Each row is a point on a tangle of strands that fork and nearly touch. The rows are in no order.
Two points are linked if the straight distance between their rows is under 64.7. Some points are linked to none.
Lodu: [-12  -2   8   2   0 -25  11  13  13  -3   4  -6  -7  15   3   4   0  -2
   0 -20 -16  -7  -2 -36   4   9 -19  -1  -9  17 -18  16  -5   2  18  -2
  10 -16 -19]
Dufor: [ -3 -18  11  15 -11   4   4  -2   9  17  13  -2  -5  -3  -6 -23  19  -4
  -2  -4   2   4   5  14  -1 -11   5 -11  -8 -11   9  -1  -1 -15  -1  -3
  -5   1   4]
gedog: [  8 -17  16   0  12   9  16  -4  -2  17  -1 -11  -1   3 -18  -8  -1   3
   0   1  -4  -4  20 -16  14  14  19   5   2  -3  27  26   1  -5  -5  -3
  11  10  15]
vug: [ 14   6 -14  10  -9  -8 -23 -21  -5  -1 -21 -13  -5  -7 -11  11  29  -8
  11   2  -9 -19 -10   2   3  -7  -7   0 -20  19   2   2 -17  16  21   9
 -11 -11  -9]
Zutov: [ -8  -5   7 -10 -14   9  -8   2  14  13  -7   4  -2   6  -9  13 -16  -3
  -3  -5  -7  -7   5  -3 -24  22  -3  15  10 -12 -22  19  10  13 -14  22
  15   3   0]
Zafo: [-16  13  13 -16   0  -4   5 -11  10  20  -4  -9   1   8  12 -17  11  -4
 -11 -15  29 -15 -14  -7  21  -5  -1  -2  -4  14   3 -11  13  -7   4  29
  -8   9  -3]
lim: [-11   9   3  -2  -6  -6   5  15   6 -16  -4  11  -5  24   7 -13   3  12
  13 -11 -23 -12   3  -7 -18   9 -13   3   5 -13 -31   0 -10  17  -5  -5
 -12 -10 -14]
Rek: [ 17   3  18 -23 -20  18  28   8  -1   1 -11  16   2   3  -3  -4  -6  -4
  24  13   1   3  17  43  -8  -6  -9  -6   4  -3 -11   4  -3   0 -12  -9
 -12  14   2]
Pak: [-16  -5  -1 -16   5   4   7  11   0  -5   8  -2  11 -27  19   1 -14  -7
  -1   3   2   5   7  20 -19  -6 -16  14  19   6  16  -6   6  -7   2  -9
  12  17  -9]
zek: [ -9   6  11 -18  -5  25   1   1 -13  10 -12  17   3   4   2  17  -2  -4
  10   5  -8 -10  -5  23 -13   9  11  -8 -10  -6   2  -1 -17   6   0  26
 -14   7   9]
Gekov: [  4   6 -10   8  20  24   8  -6  -8  -1 -13   8   7  11 -17 -16   5   5
  -8  10 -13  -4   4   6   0  11  29  -4  18 -12   9  -3  -1   9   2 -10
 -14  12   6]
nir: [ 17   0  -6 -18  13  18   5  16  -8  -5 -12  -8   4   3  -9  -8   3   2
  -2   3  13  18   3  12   8  -3  17   6  30  -9  12 -10  10 -12 -13  -1
   4  28  31]
Bivet: [  6 -12   5 -13   4 -10  -6   5  18  -5   0  -5   8   8   5  14   7   9
  -5 -19  -7 -12  13 -35  -2   7  -7   4 -18  12 -12   3  -5  12  11  12
  -5 -12 -15]
ratul: [-18  12  -7  -6 -14 -22   0  10  -5   0  13   3   4   3   1  -5 -10   2
  -5  -2   9  14 -16   8 -31  -7  -9  13  14  10  -8  13  -5   4 -15  -9
  13   1 -14]
keduz: [ 11  -9  -5  29   0 -17  -6  23   5  -5  23  15  19  -3  21   0  -8  -5
 -11   5 -10 -11  10 -14  -4   3  -1 -14 -17 -18 -13 -12  -5 -13  -9  -5
   7   0   8]
Raz: [  2  18 -18   5   1   0   0   0  -5   2  -9  20  10  -7   5  -9 -12  -3
 -10   6   3 -30 -10  13   8   9  -2  12  -6   5   0 -10 -10   2 -15  -8
   1 -12  -7]
laf: [ -3 -16   1  11   0  19  26   6  -1  23   7   3   9 -16   5 -10   4 -16
 -11  -8   4  -4   1   4  -4 -14  -4 -11  -1   6   6   2   2 -22   8   6
   1  15   0]
vezar: [-10 -10  -3   2  -1   3 -10  -7   9  -8 -20   4   7   5   5  -6   9   0
   1 -12  -4  -2 -11  10   7   3  15  14  19   1   7  -1  23  -6   5   2
 -23   1 -13]
fik: [ 10   3  -4 -20   2  -2 -19  -7  -4   1   0 -19  -3 -12  -2  16 -12  11
 -16   7  -2   4 -14 -22  10  -9  -2  -4   3   1   7  14  18   4   3   3
  25 -24 -12]
Zilur: [  6   4  -7  16  -2 -24 -10  10   9  -3  13   4   0 -17  -1   6  -7  -4
 -10  -5  -5  -1   3  10   0   9   0 -16   2  -1 -15 -21   0   8   3 -29
  25  -6 -17]
pek: [-19   9 -19 -14 -10   5   6  -1  -3  12  14  -2  -7 -19  23   2  -9 -13
  -3 -12  -7   2 -15   8  11  -1 -10   8   3   9   9  -9   7 -14  -5 -11
  26  -4 -15]
nogim: [ -2   2   1 -10  -7 -20  -1  -7 -14  -2  -5  -3 -11 -10  -9   0  20  19
  17  14  14  -1  21   5   7  -6  -3  -4  -6  -3   4  -1 -13   7  12  -5
 -38   7 -11]
Nim: [ 10  22   7 -34   5  -2  -2 -10   1 -12 -17  20   0   9   8  -5 -15 -10
   4   2  13   6   7  14   3  -2   2   0  15 -15 -17  -8  17 -14  -6  14
 -29   9  10]
kili: [ -1  -1  -2  -2   1  -7  10  19 -16 -14  -9  11   8 -13  19  -7   3  -1
  15 -16   1 -14   0  -5   7   2 -16  10   7   2   0 -11  -8  -6   0 -14
 -28 -14 -10]
rim: [ 22 -22  -1  10   4  -8  -9 -13  -2   4   2 -16   0 -11  -4  15   7  -8
  -5 -12  12   1   1 -33  -1  -8 -15 -10  10  -3  -6  15  11  -7  16   5
   6  -6 -10]
Pegog: [ 17  14 -27   1   2  -3   5  18  -4 -12  -5  -9   2  -8  -9  -5   4   8
  -9   7   9   8  -7   8   5  -6   9  11  18  -2   3 -16   2  -8 -10 -16
  11  17  13]
tosu: [ 24 -11  -2  15   8 -16   4   5   5   8 -10 -26 -12 -11  -4   7   3 -10
   1 -20   1  12   8 -26  -4   2 -12   6  13 -13  14  20   1 -12   6 -11
   6  -2  -1]
Vadif: [ -8  -4  24   4  16  -1   1   1  -2 -13 -13  -3   1 -11  11  -1 -13 -19
  -2   5  -1  22  -4  11 -15   2 -10   7  19  -8   8  11  26 -25   8  -7
   5   7  22]
mebi: [-11   1 -13  -4  -4  -1 -11 -16 -10  -6  -3 -10 -21  10  10   9   4   1
   3 -19 -12 -12 -27 -10  26   5  -1   8  10  12  11  -8  15 -12   6  -4
  13 -22  -2]
fuluk: [ 10   9   8   5  -9  29  -1  -7  18   6   0  15   3   6 -13  -9   2   0
  26  -3  -2  -5   8   8  -9  -8  -8   4 -10 -21 -10   6 -14  19 -18  -3
  -2  10 -17]
nidir: [-16  -3   2   2  -3 -31  14   3  15  12   1  -5 -16   5 -12  -9   0   6
  -3 -19  -3  -3   6 -14   5  18 -11  15   4  12  -9  14  -1  -3  -7  13
   9  -1 -19]
Kuv: [ 14   6  -6 -16   6  -1  19  -2   7  16   0 -23  -1  14   5 -15   4  -4
   4 -27   8  15  -1 -10  12  -2   5  15  -2 -13  12  -1  -4  -7 -13  27
   1  13  11]
Lun: [  7  10  20  14  15   2  -7   0  12 -18   7  -1   6  -7  -9   9   2  14
   0  20   2  21   9  -9  -6   0  19 -30   4 -10 -11  -3 -20  32  18 -28
   5  -4  12]
bul: [ 26   5  18 -21 -15   9  18  10  -1   9  11  22  19  10  -3 -10  -9   0
  19 -12   6  10   5  25  -4  -6  -6   2  10  -8 -24  13   9 -10 -10  -6
  -6  10   6]
Guroz: [ 14  -2   4  -8  -9  13   2   6  22  -6  -5   5  -9  15  -9 -14   3  10
  22 -18 -10  -3  10  24   1  -2 -14   4  -7 -31 -17   2  -2   7 -13  13
 -12   5 -22]
binus: [ -4 -13  -3  13  -2 -20   8   1 -10  15  10  -9 -11 -10  10  15 -13  -6
 -10   3   2   5 -10 -13   7   2 -13  -7  15  -1   5  30   8 -19   4  -8
  26 -21  -4]
Gubak: [-13  13  -6   4 -13  25 -16 -18  18   3 -14   2 -18   8   5  17  13   1
  19  -3   1 -18   0  10  15   5 -17  14  -1   5   3   5 -10   5 -15  20
 -11  10   9]
sir: [  1  21   3   3  10  -6  -1  -3  -3  -7  -6   2   1 -10  -2  12 -22 -18
   0   0  -1  12 -15   1  -4  -1 -13  16  16  -5   0  12  22  -6   5 -11
  21  -9  15]
rabet: [ -5 -11 -11 -18   0  -9 -15   3  -9  -1  14  -4   3 -25  30   3 -21  -5
   8 -13  -4  15  -7   7   8   2 -10  12  25  13  14  -2  16 -10   0  -6
  20   6 -13]
razet: [ 13  -1 -21  15   7  -1  -4   5  11  10  -8  14  29 -15   4 -10 -11 -10
  -5 -20   2 -30 -14  -3   4   2   5   6   2   5   5  -3  -4   4 -19  -8
  -3   0  -7]
Dadi: [ -1 -17   5  18  -8  13 -17   5  -1  -8  -3 -10   0  -7   8  -3  22   8
 -20  22 -12   3  -5  11   1   3   3  10 -17   7  32   5   1  -6  -8   2
   0   1   2]
vemib: [-13  -7  -3   4   5 -30  16  -1  -7  12 -11  -6  -3   9 -14 -12 -11   2
  -5  -7  12  -3 -11 -14   5  16   3  13  21  12   9  20   6   0  -4  -1
   0  -8 -13]
Nur: [ 13 -16 -17   5 -15 -12 -10  24 -17 -15 -31  10   7  10   5  -1  -1  10
  -3  10  -9  -9  -4 -19 -16   3   3  -5 -16   0  -2 -13 -16   7  -8  -7
  -9 -16 -15]
dis: [ -5  13   7 -15  -3   5   2  -8  10   6  11 -18   6   2   3  -8  10  -6
 -19  -3   3  -7  -6  -7   7  -4  -3 -19 -16  26  -2 -17  11 -16  23  21
   5  17   0]
Buto: [-24  20  -5  -6  -5  -7   8  13  12  -3  14  13  -9  11   9 -12   5   3
  15  -4   2  -9   8  -9  -5   5 -10  -5  -9  -5 -36 -12 -23  29   1   4
 -22  -9 -17]
Ledu: [ -1  -7   0  -6  -9  19  14  10  -1  10  10   0   6  -6   6   8 -10 -14
 -15  -6 -11  -2  -6   4  -6  -8  -9 -23 -19  20   1 -20  -2 -16  16  13
   2  11   5]
bituv: [-12 -15  -3  -1   4  -8  -2  -1  -9   0  -9   1   0  -1 -14 -14   5   4
   0  -8   4   1  -5  -6  -5   2  14   8  29  -1  -5   5  13  -2   9  -9
 -20 -17  -6]
gavi: [ 16   0 -15  -7  11  -5  -9  13   3   2   1 -23   4   2   4  10 -18  19
 -13  -5   3   4 -11 -33  22   2   6   6   5   9  18  16   4   6  -3  16
  18  -2 -10]
Navo: [ -1 -10  15 -18  -4  18  30  10  -3  11   0   4   9 -18  18  -6 -11 -20
  -2  -8  11  -4   8  11 -23  -7 -21  -4  19  11   6  -1   4 -16  -4  -4
   1  20   2]
maso: [ -8  -1   6   7 -14   6  -7  14 -20  -3  -8  -6  -2 -18 -12   0  18   3
  -8  27  -1   9   5  -2  -5   5  11  -7 -13   1   9   5  -3 -10   1  -7
 -10   0   6]
mulip: [  2  -2  -1  13   2   6   7 -12 -22  13  15   0  -8 -20   4  20  -7 -15
 -17   9  13  -5 -11  -4   9   3  -7  -3   5   4   8  16   3  -9   0  -8
  28 -17  17]
kudip: [ 10   0  -2   5   7  26   6 -11   3   6   1   8   0  15  -6 -10 -14  -3
  11   6 -10  -8  11  20 -21 -10   2   0 -19 -16   7  -4 -15  14 -17  -1
  -5   3  -1]
Situv: [-23  -2  -5  -5 -14  -6   8 -14  -1   5   5  -4 -12 -11 -11  -5   8   2
  -7   9   3  12   9  10  -1  -6   1   7   1  28   2 -15  18 -19   8 -20
  10  10  -7]
maken: [-13   3  13   4   8  -6  11   5   2 -14  11   2   2   6   7  -5 -11  10
   4  16   6  17  -6  18 -41  -5 -11  11  27  -3 -14  17   3  23 -16 -13
   6   1  -2]
Teb: [ 12  -3  -8  15   8 -16  -2   6   3   2  -1  13  15  -4  -9  -3  -5  -2
  -1 -10  -6 -18  -2 -18 -13  -3   4   9   5  -3 -12  10  -9  21  -7 -11
  -3  -9  -3]
Gozi: [  8   9   3   5 -17   2 -15  -2  14  -6 -13   3  -9 -34   4  37   7  -2
  10   8  -6   0   5   5   7   5 -27 -14  -1  -1  -9   3  -1   1  11 -17
   3  -3 -24]
bavug: [ -8   8  -1  -4  -5   8  -1 -18   7  15  -9  -3 -13  11  14   6   8  -7
   8 -19  10 -10 -11   1  -3  -3  -9  31   3   2   7   8  -6  -2 -17  18
  -5   3   8]
menul: [ -5  18  10 -31   7   5   2 -11   8  -4 -11  13   5   4   2  11 -21  -4
   0   7  16   9  -1  -3  -4   0  -6   1  -1   4 -12  -6  16  -4   8   2
  -5  11  12]
romir: [ -1  18 -11   4 -11  12   0  -1  -4   2   4   2  10  18  -1  -6  11   7
 -17   2  -6   3 -27   1  -9  -7   4  14 -14  19   1  -7  -3 -17  -4 -13
   5   6   7]
fivo: [  7   7  11   6  12  13  -4   5   0  -9   0  -4  13  -4 -23   1   2   6
 -10  20   8  18  -1  -2 -13 -21  21 -28 -10 -10 -11   2  -7  12  12  -6
  -1   7   1]
Nadi: [ 12  -9  12  -8   0  15  -6 -14   7   1   8 -10   0  11  -9  -1  15   7
  13  -6  -9  -5   3  -1   5  -8  -1   1 -15 -19   3  17   4  12   0  16
 -21 -17  -3]
Tal: [  2   8  -7   1 -11  28  -4  -1 -13  10   0  -8   2   8  -3  -1  10  -1
 -17   3   8   7 -23  -5  11  -8   9   3   0  28  21  -1   7 -12  -7   1
  23  16  19]
rer: [ 11  11 -22  15   0  -2  -3  12 -10 -13   3   3  -6  -4 -12 -11  16   6
   9  14  16  12  -4  16   6  -7  13 -18   4  -8   1 -19 -15   1  -8 -16
 -13  10   5]
Tur: [-15   3 -25 -24   1 -25   2  -5  -5 -11   0  -2  -4   8   7  -6 -13  19
  -9   1   6  10   2 -10   7   6  17  13  29  17  -2  -9  12   5  -8  -9
   2   1  -5]
Vina: [  6   2   9  -2   9   6  -4 -20   5  22   4  11  -6 -18  20   9  -9 -17
  -7   8  32  -1  14  -9   4  -9 -26 -11   4   6   7  30  12 -23  -6   5
   5   4  -1]
munil: [  0  -5  10   1  -4   4   9  -4   1  20   5   1   1  -3  -2   0  -3  -1
 -13   1  -2 -23  13 -11  -3  16  11  21  -9   2   9   8   1  -7  -6  -4
   9   7   9]
Buz: [  1  -5   7 -14  -3   0  13  20   4  -7  -9   5  -8  16   1  -9  -3   1
  13 -26 -15 -11   0   3  -5  10  -9  13   7 -23 -17   6   4  -3  -8  10
 -12  -6 -15]
Vapub: [ -9  16 -27   8   1 -16   7   7   7   0 -16  18   1  -2   2  -2  -9 -20
   3  -6  -9 -21  -8  29   5  19  -7   4  -9  -2 -17 -26  -7  10  -6   4
   1  -5  -1]
Vemu: [ 19 -13 -15  12   0  -4  -9  -8 -10  20   7 -21  -3 -14   8  21  -2  -8
 -17  -1   2  16 -15 -32   9 -10  -2 -14   9  -6   2  30  10  -6   4   7
  25 -18 -14]
poga: [ 10 -24 -16   9  15  10 -15   5  -7 -11  -3 -11  -6  11  -7 -24   7   9
  -1  -3 -14 -13   3 -37   9  -1   8  -3  -7   3  16  -9  -6  20   5  21
  -5 -13 -11]
Renap: [ -9  10   1   0   6 -15  10 -19 -12  21  -9 -13   2  -9  -1  -4  -6 -30
   8  -7   9  29  10 -18 -10 -10  -9   2  13  -1  12  34  15 -21  15 -16
   3  10   4]
Kare: [ 15  11   6 -32  13   4   7  -4 -10  -3 -21   8  11  -3  12 -12 -10 -12
   3  -6  17  15   3   3   6  -9  18   5  22  -6   6  -4  28 -21  -9   4
 -14  27  26]
salim: [ 12   6 -12   4   2  23   6   8   0   8  17 -14   0   9  -9  -1   7   3
 -16  13  -1   9  -7 -19  15 -12  -1 -14 -17  14  18 -17   0 -10   0   4
  30  12  11]
daza: [  6   0   3  22  -4 -27  -5   2  -5  -9   6  10  -8  12 -10 -14   5  23
  14  16  10  22   5  15   0   0  11 -17  -4 -23  -7  -6 -28   8  -3 -21
 -16   5   3]
miker: [  0   4 -18 -20  -9 -20 -15   0  -8 -11   6  11   0  -5  -7   4 -17  12
 -15  16  18   6   0  11   3  -9  11   1  18  13 -13  -5  12  15 -13 -15
   7 -16  -7]
Paz: [-18  -6   3 -12 -10   4   0 -23  -8   0  -7  -6 -18  -7 -11  -4  -6   0
  -8  12  12  15   6  -2  -8  -3  14  13  18  22  10   7  18 -12  -3  -9
   4  -1   8]
seta: [ -3  -1   4   3  20  -1   1  14  -4  -3   6   4  11  -5  -1   8 -14  -2
  -1  -1  13   2 -11   8  -1  -4  -2 -24  -1 -22 -11  -3  11  -3  12  11
  -6 -10  15]
lipe: [  4  -3   2  15   0 -14  -7  -9 -13  -7  -1  -1 -22  -4  -9   3  26  25
  16  20  -5  20   7   4  -1  -3  17 -17   1  -9  10   6 -24   8  10 -11
 -26   2   5]
mapa: [-11   1  -6  10  13  17  -3  -6   1 -10  11  -2 -13  12   0 -14  -3  -5
   6  -4 -19  -5   9 -13 -15  -5   1   5 -20 -18   9 -13 -21  19  -5   6
  -9 -11  -8]
fivi: [ -6  12 -12   0  20 -13   7 -10  14 -17 -16  12   9  14  11   9  -7   1
  -2 -16  -6  -1 -14   9   8  14  13  18  32   9  -4  -7  13   5  14   1
 -13   5  -4]
Fidap: [-12   5 -14 -11 -12 -20  -6 -11   0 -15   2  -8 -12 -12  -6  -5  20   5
  -3  13   0   3  13  -2  17  -2   1   5  -7  16   0 -16   5  -1  12  -4
 -16   5 -15]
riz: [ -1   7  -3  16  11   1  -8  13  -6 -10  16  -2  -3  -9 -10   8  -3   0
  -1   7  -1  -3  -3   2  17   1   0 -25 -15 -14  -3 -11 -18   2  21   2
   1 -14  13]
sut: [-23  14  -4  -8  -3 -19   8  11  10  -2   9  13  -4   3   9  13 -10   8
  15 -10   8  -9   4 -11  16   8 -10  -2  -8  17 -31  -6  -7  18   0   5
  -8  -1 -15]
fetof: [ -8   2   0 -14 -12  15   7  15   8  12  14  18  19 -14   8  19 -10 -12
  -5  -1   7  -3   3  16 -12   3  -8 -15  -9  -1 -19 -15   2 -19   4  21
   0  17   5]
pekig: [  4  21 -17  10 -19 -17 -19 -19   1  -1  -3  -5 -15  12  -8   6  17   2
   4   9 -10  -3  -8   6   5   1  -1   0 -38  13  -4  -6 -18   2   2   1
   1  -5  -4]
sov: [ -4  13 -13  -7   2   3 -10 -12   6   5  15 -18 -12  -3   5   0  -5   3
   8 -15 -10   4 -18   3  22  -7 -15   4  -8  12   0 -13  16 -10   2 -10
  17 -20   0]
furin: [  6 -13   5   9   2  15 -13   3   2   2   8 -23  -2 -11   8   1  11   5
 -24   6  -6  11  -4 -16  -2  -3   4  13  -1  -9  27   7   5  -5  -6  11
  21   6  -4]
tosim: [ 20 -24  -5  -5   9   1  -7   8  -7  -9 -16 -12   5  20  -8  -8  15  10
  15 -10  -1 -10   0 -25  20   4  11 -15  -5  -2  -5 -15  -4   9  17  21
 -21 -13  -5]
diz: [  6 -21   1  11  12   5 -13  -6   4 -20  -4 -17 -12  11  -2  -9   9  -3
   3  -1 -27 -15  11 -21  -7   3 -10  -2 -25 -10  17 -24 -18  17   8  10
  -3 -20  -2]
nisuv: [ 11  -1  -8   6  -1  -5 -23 -16   7  -8 -27   1 -19 -24  -6  27  11  -3
  25   2  -5   5   0   9   7  -7 -15 -11  -6  14   0  -5 -15  19  11  -9
  -6  -9  -9]
tav: [ 12 -19   7   5   2  12 -11 -20 -18  -7   1 -12   9  18  -5 -12  21   1
  16  -1 -13 -22   5  -7  21  -3   9  -3  -7  -8   6   4   6   9  11  28
 -26 -17   4]
gub: [ -4 -17   8  18 -10  23 -12   6 -10   4   3  -5  12 -13   1 -20  22   0
   3   9   4  14   4   6  -2 -11  19   2   9  -4   8   5  -5 -12  -6 -13
 -21  -4   2]
vovod: [-23   3 -12  -2   0   3   0 -24  -2   5   1   2 -17  28  10   4   8   2
  -5 -17  -1  -6 -22  -2   7   3  -3  17   9   9   4 -10   0  -2  -4  18
  -7 -12  -5]
Loke: [ -4   3  -4  22  14   8   4   6 -21  -3  20   0  -1 -13  -4  16  -5  -5
 -13  13   4   3  -7   2   4   2   6 -10  -4  -9   3  -5 -10   9  12 -13
  30 -23  30]
Rus: [ -7   6  10  -6  14  12   1 -18  12   1 -14  -7   6   6  13 -16  16  -1
  -6 -16   5 -11  -4   6  16  -5   8   3   5  10  11  -6  10 -10  -2  14
 -21  17  -8]
fufup: [  6  12   1   0 -17  -5  -8  18  -8  -7  -1  -4 -10 -18 -12  10   9  10
 -13  23   5   1  -4   6  18  -4  -5  -6  -8   8   4  -1   7 -10   3 -18
   8 -12  -1]
bel: [  1  -4   8  26  18  -6  -1   2   1 -22  19   5  10   6  -1  -1   0  -1
   3  12  -9   9   1  14 -12   1  13 -14   2 -15  -7  -6 -17  36   4  -8
   5 -12  22]
Movi: [ 11  -7   7   3   1  18  25  12 -11  -3   9  10  17  34  -3 -10 -12  -1
  -1   7 -16  -6   0   6  -7  -4   6 -24 -18  -5  -6  -8 -16  -5   1   5
   5   7  28]
ditar: [  8  13   1  -9  -3   3 -16   0   7  -6   0  -8  -1 -24   0  26  -8  -6
  -9  11   2   9   7   9  10  -3  -9 -12 -10   5  -2  -8  16 -15  16 -13
   7   6  -3]
ketat: [  2 -11  12  23  -7 -13   0   3  -7   1   1   4  -8  -6 -11  -3  13  -4
  11   3 -15 -12  20 -17  -1  12  -3  -7 -28  -6   2  -7 -29   5   3 -16
 -12  -4  -2]
Rak: [  6 -16   7  28 -10 -24  -7  15   4  -7   4  25  12   1  -1   4  -1   0
  11   2 -19  -4  23  -6 -10  10   6  -9 -18 -22 -10 -14 -17   1  -1  -6
   2   6   2]
zuzef: [ 12 -11  -5  -2   7 -20   2  10   8  13   9 -20   3  14  -1  -2  -5  15
  -9 -17   1  -8   7 -48  10  14  -4   0 -13   4  10   8  -9  12  -2  19
  15   0 -11]
likiv: [  9   1 -12  16  18   4   6   3   7  -5  -8  13  21   9 -20 -28 -10   5
  -5   2  -8  -6  -1   3  -5  -7  22   1   5  -8  -3   0  -7  21  -9 -18
   0   1   0]
Mas: [-29   8   5 -17   3   0 -11  -9  16  -6   6  13 -10  -5   9  16 -15   2
  11   3  10   7   2   6  12   0 -18  -1  -6   8 -19  -6   8  10  13  12
   4   1  -6]
rom: [-10  -9  29   1   0  -1  18   6   1  -4  13   6   3   3  10  18 -14   1
   8   1  -1   4   7  14 -14  16 -13  12  12  -2  -3  19   4  -4  -8  -7
  14  10  21]
rif: [ -3  -9  -1  -2  -6 -27  -9  10 -14 -12  17   2  11 -14  -3  -1 -14  13
 -12   9  13  13  -8   0 -13 -13   1   7  22   7 -12  13   8   5  -9 -10
  10 -17 -12]
tona: [  1 -13  23  -5  -2  10   7   9 -16  -5   2  -2  11   3  17   4  -7 -11
   7  -9  -4  13  -8  17 -19   8   4  20  18 -17   6  13  13 -14  -7   5
   3   9  24]
kidu: [ -2  29 -11   5 -12   5   2 -16   4  -7   9  -7  -8  20  -6  -3  21   9
  -7  13 -10   2  -8   2   9 -11   2  -8 -31  21   2 -15  -5 -10   2  -9
   2  -6   6]
Gukog: [ -2   1   1  -2   6   5   2  -3  -3   8   8  -6   2 -12 -12 -18   7   6
  -8   7  32  14  -4 -11  -5 -28  -3 -11   9  -2   1   7   4  -3  -3  -3
  -8  -7 -11]
revof: [ -3  -2  10  14  11 -10   7  -3  -1 -20   8   5   5  18   3   7  -3   5
   1  23  -2   1   7  28 -41   4   5  -5   5  -7 -13   6  -4  30  -6   2
   5  -8  11]
mopu: [-31  -5  20 -19 -10  19   4 -23   0   8 -15   7  -6   8   8  12  -2   3
   1  16   0   0  -2  21 -10   2   5  -5   4  14   4  -3   4   2   3  19
 -18  12  -3]
Feto: [ -3   5  -7  20   5  -9  -4   5   8  -7  -4  10 -10  -4   9   6   0  -5
  12  -4  -7 -11  -5  16  15  10 -12 -13 -25  -8  -3 -20 -22   4   2   6
   0  -9   4]
Pap: [ -5   6  -6 -20  -8 -17 -16 -11  -7   2 -12   2  -4   6  14  10 -14   0
  -5 -11  13   1 -12  -3  16   6  17  22  23  19  11  -3  15   1 -13   2
  16   8   0]
Pamo: [ -1  -5  -3   7   8  13  14  17   5  -2  14  -2   3  15  -2 -15  -6   9
  -8  10 -10   4  -1  -7   4   1   6  -8 -20   1   9 -22 -12  -3  -4   9
  12  13  20]
befe: [  2 -12  27  10 -13 -11   2   0   1  12  14  -3  -9  -3 -10   4  11   4
  -3  10 -15 -19  33 -14  -6  17  -6   7 -22  -2   2  13   1   1   3   2
  -2  -6  -3]
Bot: [  7   3  -4   2  12 -16   2  11   7   5   1 -11   1  -4   1  13 -15  -8
   5 -21   2  12   2  -4  -8   0 -11  11   6 -14   0   9  -1   3   4 -10
  28   7   2]
ruge: [ 13  -2   8  -2  -8   1  13  13  11  20  15  23  16  -8   4  13  -7  -2
   7  -2   9  -9  17  12 -10  -2 -13  -5  -2 -12 -22   9   4  -8  -6   6
  -5  13  -3]
Fura: [ 24   5  17  -2   5  22  -4  -4   7   1   6 -12   6   9 -24 -17  13   2
   4   8   3   9   2   5   0 -24  14 -19 -19 -30   1   8   0   3   9   7
 -14   1  -5]
Maziz: [-20  -6  -7  -9   0  -3   0   4   7  -1   4  17  10  12   7  -2  -7   9
  -2  -5   5  -2   5  17  -3   5  18  11  -4   6  -7 -14  -5   8  -1   9
   1   5   2]
zadug: [-21 -10  21 -17 -10   7  -3 -21  -3   1 -22   6 -11  13   4   1   4  -2
  -4  10  12   7   6  16 -13   6  15  10  15  27  15  -3  17 -10   2  -3
 -10  22   9]
tobov: [  7 -13  16   8  14  19   6  -3  -2   2  -6   2  -2  13 -20  -7   4   0
   7  10 -14   0  16   8   9  11  21   0   0 -13   9  12   5   0   1  -6
  -2  -9  17]
let: [  3   6   3  -5  -8  14 -16 -11   4   8 -18   4   0  -2  -3  16  17  -5
  10  -1 -11 -23   4  16  -2  12   5   5 -21   1   5  10 -11   7  -3  20
 -14  11   2]

A fork is a point with three links. Follow the links from the first point to the second and name the forks in between, in order.
Bivet / vug | vezar, Ledu, laf, maso
bul / zuzef | Ledu, vezar
zuzef / gub | vezar, Ledu, laf
rom / keduz | Vemu, riz
Teb / fivi | riz, Vemu, vezar
kidu / zuzef | maso, laf, Ledu, vezar

A fork is a point with three links, a tip a point with one. Leave the first point through the second and follow the links. Name the first fork or tip that comes.
Mas / sut | Pap
befe / munil | riz
Nim / Kare | laf
Movi / Pamo | maso
Teb / likiv | keduz
vezar / bituv | Vemu

Follow the links from the first point to the second, and from the first to the third. Name the last point that the two ways share.
bul / daza / gedog | Ledu
mulip / rom / maso | Vemu
vug / bavug / fik | laf
nidir / Fidap / furin | laf

Name the points in between on the shortest way along the links from the first point to the second, in order.
Teb / Navo | razet, Raz, Vapub, Feto, riz, Loke, mulip, binus, Vemu, fik, gavi, zuzef, Bivet, Lodu, nidir, vemib, bituv, vezar, Rus, Zafo, dis, Ledu, laf
keduz / Feto | Rak, ketat, befe, munil, gedog, tobov, Gekov, likiv, Teb, razet, Raz, Vapub
Kare / vezar | nir, Pegog, rer, daza, lipe, nogim, Fidap, Situv, Paz, zadug, mopu, zek, let, Gubak, bavug, vovod, mebi, sov, pek, rabet, Pak, Navo, laf, Ledu, dis, Zafo, Rus
Buto / miker | lim, Buz, Guroz, fuluk, kudip, mapa, diz, poga, tosim, tav, Nadi, Fura, fivo, Lun, bel, revof, maken, ratul, rif
sov / vug | pek, rabet, Pak, Navo, laf, Dufor, gub, maso, fufup, ditar, Gozi, nisuv
